Each row is a point on a landscape with many peaks, with its height.
A climber steps from a point to the highest of its 2 nearest points, and stops where none of them is higher. Distance is the straight distance between rows; heights are no part of it.
j_727 height 62: [ -2  -5   1  -8  18  15  11  -2   2  -2 -12  16 -10   4   2  -9  -8   4
  12  -4   0 -21  12  17  -9   5  -9  -7 -11]
j_436 height 233: [ -3   5  -4  -3 -10   6  -7   1   1  -1  -5  -9   1   6 -10   1  -6   1
  -8  -6   6  15  -9  -5  -2   9  11  22   1]
j_383 height 66: [ -5  -6  -7   0  11  17   7  -4   1 -10   0   7  -4   9  -2  -2   1   0
   7  -7   0 -12   6  13   6  -6 -10   3   9]
j_304 height 465: [  9   0  -9  -5  13 -27  -9   1  19  13   5   3 -23 -23  22   6  -5 -20
  -9  -5 -18  21 -16 -15  -6   6  13 -19   8]
j_548 height 416: [ 24 -13   8   5 -17  -6 -29  10  16  21 -14 -28   6  13  -1  19  10  -4
  44  13   3  17   0  -1  43 -16  -8   1   3]
j_492 height 102: [ -9 -14 -14   1 -18 -11  -4 -28   2  -7   8 -13  -4  -7  20   5   2 -19
   7 -17  -9  17 -30   3  13  10  12  -6  32]
j_778 height 114: [  4  -5   2   5 -18 -16 -17 -14   7  -6   9 -18  -5  -2  14   5  -7 -19
  -1  -6 -15  21 -29 -10  16   6  11  -2  19]
j_944 height 539: [ 18 -16  -2  -9  -9 -12  -3 -13   9   9  -3  11 -11 -12  14   1  -7  -9
  15 -12 -17   4 -21   1  19  14   4 -28  10]
j_225 height 399: [-13 -20 -10   5  -2 -12   8 -24 -15  -3   8  17   0  -5   1 -14  -4   1
 -10 -12  -8   2  11 -19 -33  -8  11  -5  28]
j_776 height 586: [ 16  -2   9   5   4  -2 -10  15  21  23   7  -5  -8  -7  10   8  -7 -10
  24  18 -12   2   1  -5  33  -9  -8 -17 -19]
j_211 height 336: [-11   8  18   9   2   2  25  10   0 -11   1   9  -2  12 -12   7   9  11
 -16  16  14   3  15   3 -16  -2   0  16 -38]
j_795 height 242: [  8   6  -1  -1 -19  22 -21  18   0   4  -9 -25   9  17  10  17   4  -2
  29  15  11  -4 -10  25  33 -12  -8   0 -10]
j_974 height 356: [ 11  -9  -5  -2 -16 -32  -8  -6   8   1 -10   3  -4  -8   1   1  -3  -7
  -9 -12 -21  24 -27 -15   2  19  12 -13   7]
j_572 height 372: [-16 -13 -14  -6   7  -9   7 -33 -15  -4  13  12  -6 -16  18  -6   4 -10
 -13 -21  -1   7  -7 -14 -26   6  18  -4  26]
j_815 height 303: [  2   1  27   8  19  -2   4  10  10  -7 -15   0   1  18 -20  13  22  -1
   3   6  10   0  11  12  16  13 -22  -1 -25]
j_182 height 449: [ 20 -10  13  14 -13 -16 -32  13  15  17  -5 -34   9   3  -7  17   3  -5
  29  13  -9  28  -5 -18  31 -21 -11   4   0]
j_391 height 26: [ -6  13   7   6  32  -2  37   4   6 -10   7  27  -5   5   5  -3  14  -5
 -21  17   5  -7  29  -4 -17  -3  -5   2 -36]
j_687 height 417: [  5  17   2   8  28 -15   7  15  18  -4   6  13  -4  -7  -5   3  13  -7
 -29   2 -16   0  11 -11  -8  12  -7  -8  -9]
j_610 height 289: [-18   2  -6   3 -10  27   3 -11 -28 -11  14 -14   6  10   1  -8  -2   7
   2   2  14 -17  11   6  -5 -20  -3  11  19]
j_400 height 234: [  2  11 -23  -3  -3   8  -7  12   4  17   4   5  -2   4   0   5 -15 -10
  -3   7   7  12  -2   1  19  12  16   6 -15]
j_943 height 422: [-16 -15 -18  -7  -5  17  17 -28 -33  11   5  17   9   6  -9 -19   2   4
   6 -14  16  -8  17  -8  -5   6  13   8   6]
j_712 height 626: [ 18   6  -1   8   7  -8  -5  33  13  24  11   2  -5 -13  15   8 -20  -7
  11  26 -20  -6   6   1  15 -14  -8 -23 -31]
j_41 height 299: [ -1   0  26   4  14 -10  21  -3  19 -11  -4  11  -9  -6 -14   0  21   9
  -9   0 -12  -1  10  -9 -15  10 -11  -5 -15]
j_193 height 545: [ 10  -4  -2 -11  17 -11   2  -6  14   6   0  13 -18 -13   6  -3  -3  -5
  -3 -11 -12  -3  -8  -3  -3  13   3 -20   1]
j_270 height 452: [ -1   0 -19   6  14 -17  -8  -3   4  -3   4  13  -8 -13   8  -2  -5 -12
 -20 -14 -18   1  -6  -7 -14   3   4  -9  23]
j_244 height 194: [-11  -3  14   2 -16   9   3 -23  -4  -8   9  -7  13  12 -12  -3   9   5
   0  -9  23   4  -4  -4   1  -6  14  30  17]
j_708 height 428: [  8   8 -23  -7   6 -22 -24  10   1  16   4  -3 -11 -29  24   1 -21 -13
  -9  -6 -20  11 -14 -13 -17   0  16 -10  11]
j_493 height 402: [ -6   3  -2   6  -7  16 -10  10  -4 -14 -16 -21   1  14  -9  11   6   5
  13   1   7  -6   7  27   2 -16 -18  12  14]
j_242 height 499: [ 14  -2   0   1 -11  -1 -10 -11  18   0   7  -3   9   9   2   2   2 -13
   3   0   2   8 -18  -8  44  11   2   1   9]
j_29 height 485: [  5   4  15  14  11 -26 -17  23  21  10 -12  -9  -2  -9 -23   8   6  -2
  -5   6 -23  11   3   6   0  10 -11 -10  -3]
j_247 height 352: [ -1   0 -16 -12  -9  16  -8 -20  -7   1  12 -11   1  -3  14  -4  -1 -12
  16 -16   0  -3 -15   8  24   7   7  -1  25]
j_993 height 321: [-11  13  18  13   6   1  14  18   2  -9  -6  -2   1  15  -9  16  11   0
 -11  25   6   5  12  19   3   5 -16   3 -45]
j_541 height 593: [ 14   6   1  -1  27  -7  -2  28  22  19   4   4 -16 -16  15   6  -9 -17
   5  17 -12  -9   8   8   4  -2  -7 -19 -27]
j_506 height 437: [-22 -10 -19   2  -9   8  10  -9 -25  10  12   4   1   2  -6 -16 -11   9
  -2  -2  14   3  20 -10 -34  -9  18  19   3]
j_637 height 40: [ -9   5 -18   3  13 -10  10  17 -11   5   4  20  -1 -10   0  -6  -7   6
 -28   5   2  -8  20   1 -41  -9   7   4 -10]
j_991 height 490: [ -2  20 -17   3  10   4  -5  24  -2   0  10   0  -4  -2   9   7 -14 -11
 -19  15  -2   2   1   3  -7  -3   4   1 -16]
j_669 height 474: [ 16   0  -1   4  -5   3 -23  14   9   1  -8 -12  -2   1  -5   4  -2   1
  10  -2 -17  -6 -11  12  17  -8 -17 -12  17]
j_419 height 345: [ -8   1 -13 -14  10   2   7 -30  -8   7  20  12  -7 -15  18  -4   5 -15
 -12 -11  15   9 -10 -13 -10  11  17   4  10]
j_460 height 282: [  4  18  -7  -1 -14  12 -15  25   0  15   9 -21  -2  -4   8   2 -22  -1
   9  17  -3  11 -14  -2   6  -8  12  11 -23]
j_313 height 305: [  4   6  14 -14  12   6  14 -22  10  -4  11  12  -8  -3   9  -4   7  -5
  -9  -3   3  -6  -9 -14  13  16   7  -4 -11]
j_670 height 528: [ 15  -4  12   5   4 -12 -12  11  11  -4 -18  -4   0  -5  -4   4   2   9
   5  -8 -19 -18  -3  20  -1   0 -25 -21  19]
j_332 height 394: [  8  11  -3  12  20 -28  -3   9  22   2   5  10   1  -9  -5   5  10 -15
 -30  -2 -26  18  -4 -20   2  18   3  -8   0]
j_108 height 53: [ -1  -7 -11  -8  17 -17  11  -6   4  14  -8  33  -8 -13   1 -13  -2  10
  -8 -14  -4 -15  11   3 -34   4   9 -10   8]
j_17 height 207: [-11   4  -8   4 -23   6 -10 -20 -18  -7  11 -13  16   6  -6  -8  -2   6
  -5 -10   9   4  -4 -12  -7   2   7  23  22]
j_936 height 134: [ 19   3  17  -2 -12 -20 -12   5  12   4   5 -16  -2 -12   2   4  -7  -1
  -6   7 -15  23 -23 -32  15   7  10  -5 -12]
j_607 height 429: [ -1  -3 -12 -14  -6  22   5  -5 -26  -2  -4  -3   5  -5   0 -16 -11  12
   8  -8  -3 -26  -1  14  -1  -3 -14 -10   2]
j_334 height 389: [ 16  -8   6  -3 -11   1 -16   8  17  19 -13  -9  -1   8  -7  13   8  -4
  34   7  12  13  -5   6  44   4  -3   3 -10]
j_644 height 157: [ 16  -9  24  -9   2  -5 -18   5  19   5 -21 -17   3  10 -14  18  20   3
  21   2  13  13 -11   3  22   8 -19  -7  -3]
j_117 height 219: [ -6   9 -15  -6 -25  13 -13  -4 -20   2  -2 -18  15   4  -8   0 -10   3
  -1  -5  15   9 -16  -4   6   8   8  28   2]
j_482 height 513: [ 14   1  17   8  10 -13 -17  16  22  13  -3 -11  -1   4 -12  12   9  -9
   8  11 -16   9   4   2  25   8 -14 -11  -9]
j_147 height 415: [-12 -11   7   1  -2  15  17 -36 -10 -10  19   5   8   6   8 -14   6  -1
   8 -10  17 -14  17  -3   5 -12   6  16  29]
j_309 height 89: [ -4 -15   7  -6 -14  -2   2 -32   2 -15  -6  -9  -9  -5  10   6  11  -5
  18 -20  -4   6 -22   8  11   7   0 -13  33]
j_618 height 307: [  2  22  -3 -13  12  -5   6  18   6   7  15  -4 -12 -24  10  -6  -2   0
 -19   9  -3   9  -4 -13 -22   2  12  -1 -17]
j_643 height 377: [-15 -21   3  -1  -9  21  24 -16 -35  -8   1   9  14  18   0 -20  -3  11
  16   8  16 -22  27   5  -3 -17  -6   2  -7]
j_628 height 379: [-11 -14   2 -10 -17  16   7 -38 -13 -12  12  -8  11   6   2  -7   9   0
  16 -20  17  -1   0   3   8   2   5  16  37]
j_570 height 217: [ -9   3 -19  -2   6   4  18   4  -4   5  -7  27   3   8 -15 -10   0  13
 -14  -5  13   9  11  -2 -14  10  13   5 -23]
j_972 height 339: [ -8   0  -6 -13   7   6  15  11  -9   8  -6  11 -12 -10   4  -3 -16  16
   0   5   8 -13  10  19 -29  -4   5  -3 -25]
j_820 height 530: [-12  21 -17  -6  12   4  14  23 -10   3  10  13   2  -7  11   5  -7  -4
 -33  19  11   2   7  -1 -20  -1  11   0 -34]
j_950 height 346: [ -4  -6  -6 -19 -18  23   3 -30 -17  -2   0 -15  11   3   4   3   8   3
  34 -20  16  -3   0  17  23   9   1  16  29]
j_441 height 503: [  7   9  -2  -2  30 -22  -1   8  24   9   3   8 -21 -19  11   3   3 -14
 -11  -5 -16  10   0  -4 -15  11   9 -12   0]
j_10 height 414: [ 10  -1  -7 -16 -23  11 -12  -6  -4  -7  -9 -19  20  18   1   5  16   0
  18  -8  17   2 -14   9  49   3  -5  13  31]
j_495 height 605: [  5 -11  17  12   0 -14 -10  14   4 -12 -20  -2   1   1 -19   1  10  19
  -7  -4 -14 -13   8  13 -17 -11 -22  -5  25]
j_732 height 308: [ 11  17  -1   4   2 -12 -19  25   8   9  20 -22  -5 -17  12   3 -19 -13
  -4  14 -23  10  -9 -20  -2  -7   5  -4  -4]
j_402 height 426: [ -3 -14  -2   9  -6 -21   7 -16  -7  -8  -3  13   0  -6 -10 -11   1  13
 -18 -16 -15   3  -3 -14 -32   1   2  -7  20]
j_930 height 534: [ -8 -21  13   3 -13   2  20 -18 -19  -3  -1   8   8  15 -17 -19   7  18
   7   3  10   3  18 -20 -20 -16  17   8   9]
j_891 height 440: [  5   9  -8   8  -4   5 -19  17  11   4  -6 -15  -2   6  -5   8  -6  -5
   9   8  -8   3  -5  10  13  -3   0   5   4]
j_457 height 331: [  6 -14  12   6  -7 -27   1 -16  14  -8  -4   0  -5   1  -7   8  13  -8
  -9 -12 -13  18 -24  -8  11  20   1 -18   7]
j_161 height 454: [-11   1   7   0  16  14  16 -23  -6 -10  28  13  -3   5  10 -10   3  -9
  -4  -2  18 -11  14 -13  -5 -10   7  15   8]
j_932 height 35: [-19  -3 -15  11   6  -2  23   9 -14  -1   2  21   2  10  -4  -5  -4   6
 -23  14  11   4  28  -1 -33 -17  14   9 -18]
j_721 height 320: [ 14  19   7  -1   3 -10  -9  24  11   7   6  -9  -7 -17   0   6 -11   1
 -10  10 -18   5  -7 -10 -10   3   2  -8 -17]
j_680 height 464: [-23   0  -3   3  -9   9  12  -8 -17   0  13   0   0   9  -5  -5  -5   5
  -6   8  22   3  15   0 -19 -12  14  26  -8]
j_363 height 544: [ 16   3  10   6   6  -4  -8   6  23  10   6  -2  -2   2   0   8   4 -12
   3   7  -6   7  -8 -12  36   9  -1  -9  -8]
j_171 height 536: [  0 -22  13   8  -1 -20  20  -8  -8  -4  -4  26   2   2 -13 -18   4  22
  -5  -6  -8 -19  25 -13 -28 -13   1 -11   6]
j_4 height 495: [-16 -11   7   3  -4   8  24 -13 -12  -1   6  18   3  12 -10 -14   8  12
   0   6  27   1  18 -10 -16 -10  16  16  -8]
j_447 height 164: [ 13 -11  23 -11   6   9  -6  -3  11  -8 -24 -13   1  17  -1   7  24   1
  29  -5  15  -2 -11   9  28   7 -21  -4   3]
j_470 height 279: [ -8  -3  21   3  -1  22  12 -14  -5 -20  -5   1  11  25   3  -4  16  -2
  13   2  26 -14   8  18  19  -7 -11  21  -5]
j_494 height 476: [ 21 -13  12  -1 -11 -24 -17   4  16  12  -6  -7 -12 -18  10   5  -8  -4
  11  -6 -27   5 -16  -1  11   4  -2 -24   7]
j_794 height 254: [ -8  -8   0 -14 -17  24   7 -15 -25 -14  -9  -5  22  20  -7  -5   6  14
  13  -1  31 -16   5   9  11 -11  -5  13   4]
j_872 height 316: [ -6  11  -6   2 -10  17 -12   1 -16 -16   7 -20   4   0   1  -7  -4   6
   1  -2  -3  -8  -6   6  -9 -11 -12   2  22]
j_737 height 411: [ 12   2 -13  -7  -7  -1 -17  11   8  15  -1  -9  -6  -8   9   5 -16  -5
  11  -3 -16   7 -14  -5   7   2   4  -6   3]
j_78 height 265: [ -9  10   0   2   6  26  10  -7  -2  -8   1   6   8  27  13   4   2 -11
   6   0  26 -14   7  25  27   0  -4  17 -14]
j_586 height 182: [ -2 -13  17   3  -9   7   2 -20  -4 -21  -7  -5  14  16 -11   2  20   7
   6  -9  20  -4  -4  -2  10  -5  -7  15  21]
j_940 height 57: [  0 -11   6  -5  25  -6  19  -6  -2   4 -13  31  -7  -8   3 -17 -10  10
   6 -13  -2 -27  17  10 -27   2  -4  -8  -4]
j_456 height 342: [-11 -15  14  10 -11   8  18   4 -26 -20 -17   5  10  32   3   4   3  11
  10  20  18 -15  24  24  -9 -27 -24  -3 -14]
j_367 height 423: [  2   5 -18  -1   9   0  -9  10  -1   3  -1   5   0 -11   3  -2 -11  -4
 -12  -6 -13 -17  -1   7 -12   4  -5 -10  14]
j_357 height 322: [ -4  10  -3 -16   8  -1   7  10  -6  10   3  -1 -12 -19  -1 -10 -14  13
 -10  -1  -1  -3  -3   1 -32   0  11   2 -18]
j_563 height 410: [ 19 -14   5  21 -21 -23 -30   2  15  17   3 -24   0 -10  11  14  -5 -10
  32   9 -24  28  -6 -21  26 -23  -9  -5  10]
j_699 height 344: [  4   7   8   7   0  13   0  -6   7 -20  10  -8   4   5   5  -4   4  -2
  -7  -1  -3  -9 -14  -8  24   0 -12  -6  13]
j_761 height 558: [  2  11   4   1  26   7   0  10  19   5   6   4 -18  -5  10   7  -6 -18
   4   7  -1  -5   5   6  11   6  -2  -8 -16]
j_352 height 526: [  2 -11  14   8 -13  -7  -3  -4 -11 -23 -14  -9  10   1 -18  -3   8  24
  -7  -7  -9 -12  -1  -9 -17 -14 -20  -8  26]
j_98 height 343: [-10   7 -13   8  -7   5 -16   2  -1  -9   5 -20  -5  -5   2   2 -10  -7
  -3 -11 -14   4  -8  -3 -15  -8   2   8  33]
j_336 height 327: [ -7   2 -10  -7  -7  12  -2 -29 -13   0  25  -4   2 -10  14  -3   1 -16
  -5 -15  10   4 -14  -4  10  15  12   6  19]
j_51 height 364: [ 11  -1   9 -15 -15  17 -11  -4  16  11  -2 -14   5   8   5  10   5  -7
  35  -2  19   1 -10  15  44   3   7  12   1]
j_888 height 396: [ 12   8 -15   7  -1 -10 -20  28   6  10  -6  -8   7 -15   2  -4 -19   2
  -4   0 -20 -19  -2  18  -8  -6  -6 -10   9]
j_203 height 481: [ 18  -7  11  19  -4 -27 -31  12  22  18  -4 -22   6  -2 -13  16   6 -16
  14  12 -23  26  -1 -12  28  -2 -15 -10   2]
j_223 height 294: [  6  17  -6  10 -12 -10 -26  28   2  15   7 -20   1  -3  10   5 -28  -7
   1  13 -13  21  -9 -20   4  -7  13  10 -13]
j_348 height 469: [ -1 -13  -3   5 -13  -9   1 -18 -12 -22  -9   4   8   1  -9  -8   4  12
 -10 -17 -11  -2  -9  -9 -10   1 -10  -6  33]
j_81 height 532: [  4   1  10  10   3 -15   8  11   5  -7  -9   5   3  -6 -19  -3   6  22
 -19  -1 -13  -8  13   0 -29   0  -6   0   1]
j_450 height 462: [  2  11   9   6  23 -23   2  27  27  17  -8   2  -3 -10 -15   3   9  -4
 -12   6 -15  11  13   8  -1  12  -7  -7 -25]
j_876 height 453: [  5  -3  -4  -5 -16   6  -6 -17  -1 -14  -5  -2  18  13  -6   1  12  -4
   1 -13  12   7 -21  -2  37   8  -1   9  23]
j_330 height 226: [  4   6 -16  -3   7   2   2  14   6  10  -5  20  -4   3  -6  -3  -4  -4
  -8   1   2   2   2   2   1  12   9   2 -21]
j_954 height 376: [ -8 -11  -3   5  -4  13   1   5 -13 -20 -25 -11   5  18  -9   2  11  18
  16  -4  11 -20  13  26   2 -23 -28   2  23]
j_476 height 451: [-11 -21 -17 -10  -5   6  13 -22 -21  12 -10  21   3  -6 -14 -18  -2  15
  13 -22   6  -6   9   0 -21   8   7  -3  18]
j_73 height 374: [ -8  12   0   7  13   1   9   6  13  -6   8   8  -1   3  -8   1   9  -4
 -22   1   4  13   4 -14  -6   6  12  15 -11]
j_823 height 71: [-10  -1  -9  -3   9  19   4 -15  -9 -10  11   2  -9  -5  10  -7  -6  -3
   1  -7   1 -16   7   2 -12  -5  -2  -2  20]
j_674 height 274: [  5  11  13   1  27 -28  22  12  23   4  -4  19 -12 -25  -5  -7  17  11
 -23  -2 -18   3  19  -5 -33  13   0 -11 -17]
j_696 height 487: [-17   4  -9  -3  20  17  12 -13 -21  -5  28  14  -1  -4  13  -7   0  -5
  -8  10  19 -14  21  -8 -22 -13  11  11  -4]
j_529 height 395: [ 16   6  12  12   5  -8 -15  14  20  -5  12 -17  -3 -13   6   7   0  -5
  -3  11 -32  -6 -11  -6  15  -4 -18 -22   2]
j_792 height 231: [ -2   6  -4  -2 -15  21  -3  11  -9  -1 -19 -10   7  22   9  14  -1  -3
  19  18  23  -3  -3  32  30  -2 -11   6 -21]
j_705 height 430: [-12   2   3  18  -5  14  -1  10  -4 -22   1 -12  -1  13  -6   9   4  -1
  -5  11   4  -5  12  17 -10 -19  -9  13   2]
j_729 height 313: [  3  -6  28  14   5 -22   9 -15  17 -15  -5   6  -2  -2 -19   3  23   2
 -15  -6 -16  11  -7 -10  -5  16  -7 -12   2]
j_97 height 524: [ -9  12  16   2  21   7   9   1  20  -1  12   2 -14   4   2   4   5 -11
  -5   7  16  -2   5  10   5   7   1   6 -21]
j_478 height 585: [ -4 -19  20   6  -3  -9  24 -19  -2  -7  -1  21   1   7 -16 -13  17  17
  -5  -6  -1   3  15 -30 -23  -9   9  -5   3]
j_567 height 31: [-15   4   4  10  17   1  36   5  -4  -4  15  24  -2  11   1  -6   9   3
 -14  17  12   0  37 -10 -27 -16  10  10 -27]
j_671 height 338: [  4   9   8   1  -5   3  -2  15   3  -3  -4  -4  -2  -3 -10   3  -5   9
 -10   6  -7  -5  -5   3  -8   5  -6  -3 -14]
j_965 height 142: [ 17   2  27  -4 -12 -23 -12   7  14   0  -7 -13  -3  -6 -11  10   8   6
  -6   4 -15  17 -20 -16   3  14  -4  -8  -8]
j_437 height 212: [  6   9 -15   0 -19  -4 -13  33  -8  14 -17   1   8   4  -8   5 -21   9
  -4  12   0   1 -11  12   2   1   3   0 -21]
j_921 height 529: [-14   2 -14 -11  16   8  18 -12 -10   5  11  17  -7  -5   3 -10   1  -1
 -11  -1  10   2  14 -11 -27  -1  13   7  -7]
j_163 height 312: [-10  -7 -32 -12 -20  10  -5 -28 -21   6   1  -5  14  -6  -1  -2  -4  -7
  13 -24   6  11  -6   3  19  24  15  15  32]
j_941 height 398: [ -2   8 -14 -15   7  -4  -8  -6  -6   8  10  -5 -10 -25  19  -1 -12  -6
 -14  -9  -4   9 -15 -15 -20   5  16  -6   5]
j_614 height 427: [ 28  -3  15  10  -9 -20 -18  15  16  14   6 -18  -3 -15  10   4  -7  -1
  15  11 -28   7 -10 -15  16 -13  -9 -23  -4]
j_937 height 220: [ -3  -3 -20  -5 -11  21   3  11 -18  -1 -21   0   7  19   4   9 -10   6
  19   6  14 -15   3  39  10  -1 -13   0 -11]
j_832 height 48: [  2   3 -29 -14  23 -14  -4   4 -11  22   1  24  -4 -23  12  -9 -12   2
 -14 -11  -1 -13   3   9 -32   5   9 -12   6]
j_688 height 491: [ -9  -2   4   6   0   2  12   5 -11  -8  -4  11   4   6 -17  -8  -3  14
 -13   6   3 -13  16   0 -24  -8   0   2  -4]
j_210 height 458: [ -9  -6  -7  -6  -7  13  10  -8 -30  -5   2   9   6   3  -8 -15  -7  16
  -1  -1   3 -20  11   0 -16  -8  -6  -1   3]
j_779 height 253: [-15   5 -13   0  -1  20   9   4  -6   2   0   7   0  15   6   8  -6  -6
   0   8  23   0   8  24  10   3   2  12 -22]
j_865 height 172: [  2  -8  18 -10  -2  14   0 -13   0 -19 -18  -8  15  22  -2   3  25   5
  23 -11  21  -8  -9  12  31  -3 -21  10  19]
j_342 height 323: [  1   5  18   3   3  10  14 -20   2 -15  16   8   6  10   2  -5  10   0
  -7  -4   8 -12  -7 -12  13   5  -2   6   0]
j_174 height 269: [ 13   9   6  10 -12  -2 -17  32   9  18   2 -24  -3  -6   6  11 -15   1
  18  25  -8   8  -6   3  11 -14  -2  -4 -30]
j_233 height 421: [ -9  12 -22  -2  21  -8  -6   5  -1   0  12   8  -7  -6   5   4  -1 -14
 -23  -2  -4   8   4 -12 -23   1   9   7  12]
j_63 height 588: [ -6  19 -11 -11  17   2  26   1 -14   0  14  17  -2  -5   8  -6   5   1
 -28  10  14  -1  14 -16 -24  -4  15   3 -26]
j_194 height 489: [  5   0  -1  12  11 -24  -3   6  15   0  -7  14  -5 -11  -9  -3   2   6
 -21  -8 -23  -4   0   0 -20  10  -2  -7  10]
j_91 height 380: [ 14   1  -6  19 -20 -15 -31  21  10  20   4 -19  -2  -5  12   8 -17 -11
  24   8 -20  23   0 -21  19 -25   1   2   4]
j_376 height 403: [  5   1  -1 -13  -6  22  -4   4  -8   1   0  -3  -3  -1   6  -5 -12   6
   9   4   0 -20  -9   8  11   1  -6 -10 -11]
j_148 height 243: [-5  7 -8 -2 -6 16  3  2  7  4 -1  1  3 12 -9  3 -1 -7  1  1 15  9 -1 11
 17  6 13 21 -6]
j_709 height 400: [-17  -9 -13  -6  -2  29  19 -26 -35   4  11  11  10   8   7 -16  -4   0
  14  -3  27 -17  22   5   3  -2   3   8  -3]
j_913 height 332: [ -9   2 -26  -9 -16  -3 -10 -16 -14   8   1  -3   8  -6   4  -8  -7  -8
  -5 -18   4  21 -15 -11   3  25  24  13  19]
j_221 height 290: [  1  -1  13 -13  20   4  24 -15   7  -4   8  21 -16  -6   6  -9   6   5
  -6  -6   2 -11   3 -13 -11   8   4 -12 -13]
j_76 height 359: [ -8 -15  20   4  -9   9  24  -1 -29 -18  -6   5  14  25  -3  -9   3  18
  10  20  12 -22  24  -1  -7 -22 -14   1 -13]
j_350 height 125: [ 14   2  11   8 -16 -14 -20   1   8  -2   8 -24   4  -6   8  11  -5  -7
   5   4 -16  17 -26 -23  22  -1  -2  -5   9]
j_845 height 397: [ -3  16 -14   1  14 -11  -8   5  12   2   9  -1  -5  -5   3   1  -5 -17
 -16   0   0  23  -7 -18  -2   7  14  16   1]
j_426 height 79: [ -7 -15  -4  -9  -3   3   4 -27  -3 -10   3  -1 -12 -10   8  -3  -3  -1
   8 -16  -5  -5  -7   2  -9   1  -1  -9  32]
j_162 height 353: [-15  18   1   7  11  -1  19  16  10  -2   0  13  -7   2  -9  -1   6   4
 -23   9  15  19  16  -1 -22  -1  14  10 -36]
j_24 height 378: [ -2   1  12 -13  -7  21  10   0 -15  -3  -5  -3  -1   4  -4   1  -6  16
   4   9  17 -15  -7   7  -3   1  -4   2 -25]
j_276 height 459: [-10  11 -18  14   1  11  -6  18  -6 -13   3  -3   4   7  -4   2 -12  -3
 -15   5  -1  -2   6   9 -11  -9  -6  11  -2]
j_920 height 334: [ -2 -11 -12   1 -12 -18  -1 -20   1  -6  -8  14   4  -2 -10  -2   1  -4
 -14 -21  -9  25 -25 -15  -4  24  12  -2  13]
j_403 height 357: [  0   4  11  -9   3   7   9  19  -2  -2 -11   0 -11  -5  -3   5  -7  16
   6   8   4 -11   1  23 -15  -2  -9  -6 -28]
j_748 height 354: [-10 -17   4   4  -7   7   8  10 -26 -19 -27   2  16  23  -1  -1   3  21
  14   8  10 -27  22  30  -5 -27 -27  -5   7]
j_573 height 221: [  3   4 -12   0 -17  11 -10  24  -6   9  -9  -8   4  11   0  11 -17   1
  12  18   7   4  -8  25  15  -2  -2  -2 -24]
j_554 height 286: [  1   0  13  -5  27 -17  20  -5  16  -6   2  24 -17 -18   4  -6  14   3
 -12  -8  -8  -6  13  -9 -28   9   1 -11  -9]
j_849 height 486: [ -9   9  18   3  15  12  16 -16   9  -6  24   5   0  11   3  -2  10  -6
  -7   1  26  -8  15   3  -1  -3   9  21 -10]
j_167 height 371: [  9  12   5  12   7  -2  -8   4  14 -14  14 -10  -2  -5   8   6   3  -9
 -19   5 -22   0 -10 -16   9   3  -9  -8  13]
j_791 height 311: [  3  10  23   7   6   1  -2  18  16   1  -7  -8   5  17 -15  16  14  -6
  -5  20  10  10   3   9  22   7 -10   3 -37]
j_204 height 44: [ -9   1 -24  -9  15  -1   5   7 -20  15   3  21   2 -16   8 -11 -13   6
 -16   0   3 -25  18  13 -37  -7   4  -3  -1]
j_100 height 255: [ 13   4   9  -3 -15  12 -24  21   7  12  -6 -28  -2   3   7  12  -3   4
  35  16  -1   0 -15  10  20 -15  -5  -8 -12]
j_370 height 151: [ 11   0  28   0   0  -5  -5   1  11  -8 -11 -12   3   4 -20   9  21   7
   0   1   4   7 -13  -5  13   8 -10  -1  -9]
j_254 height 375: [  8  -2  -7  11   3 -35 -17   4  15   8  -1   4  -1  -3   2   3  -4 -13
 -18  -8 -24  28 -14 -28   8  19  11  -5  -1]
j_999 height 272: [-10   4  -5 -11 -17  31  -1 -19 -27  -5   7 -11  12   6   1  -7  -2   3
  12  -2  17 -16  -4  13  12  -4  -5  11  12]
j_228 height 382: [  3  -2 -16 -15 -17  10 -15  -3  -5   8  -6 -14   1  -6   3  -1 -12  -3
  13 -11  -6   4 -13   5  10   7   5  -1  20]
j_216 height 340: [  3   8   7  -9  -6  31  -6  -8   2  -4   0 -19   5  13  14   6   3  -7
  32  -4  18  -9  -6  24  33  -6   0  13   8]
j_864 height 598: [  5 -12 -17 -14   4  -3  -5 -12   6  11 -10  15  -6 -14   9  -6  -8  -4
   8 -19 -13  -2 -11   8   4  16   7 -18  16]
j_12 height 488: [ -8 -25   1  -3  -5  -4  14 -12 -10   9 -18  21   1  -1 -13 -18  -3  21
   8 -13  -2 -19  18   6 -30  -7   2  -7  16]
j_9 height 291: [  0  -7  20   3   5  10   5  -4   3 -13 -20   0  10  26 -11   7  17   6
   9   8  22  -7   6  12  18  -3 -19   7 -10]
j_389 height 370: [ -9   2  -5  -3  -3   0  -6  -9 -11  -6  10 -12  -6 -10   5  -2  -9   0
 -11 -10  -2   5  -8 -13 -28  -3  10   6  15]
j_976 height 351: [  0  -7 -12  -7 -21  -3  -6 -14  -8   4  -9   4   6   0   0  -2  -3   1
   1 -20  -4  11 -24  -6  10  19  10  -2  21]
j_32 height 441: [  9  19   3  10  27 -31   2  36  23  12  -1   5   2 -22  -7   6   8  -7
 -32   9 -28   7  18  -3 -11  13  -4  -8 -19]

Where does a climber stop that starts at each point below?
j_794 | j_270
j_779 | j_270
j_554 | j_864
j_999 | j_864

Call two points neighbours if one is among the 2 nearest of the other. Go from one point of each pair to the other, from neighbour to neighbour, staying as high as possible. Name the lowest point that can't be avoided.
j_712 and j_63 | j_161
j_363 and j_478 | j_506
j_976 and j_182 | j_920
j_864 and j_182 | j_554
j_81 and j_495 | j_888
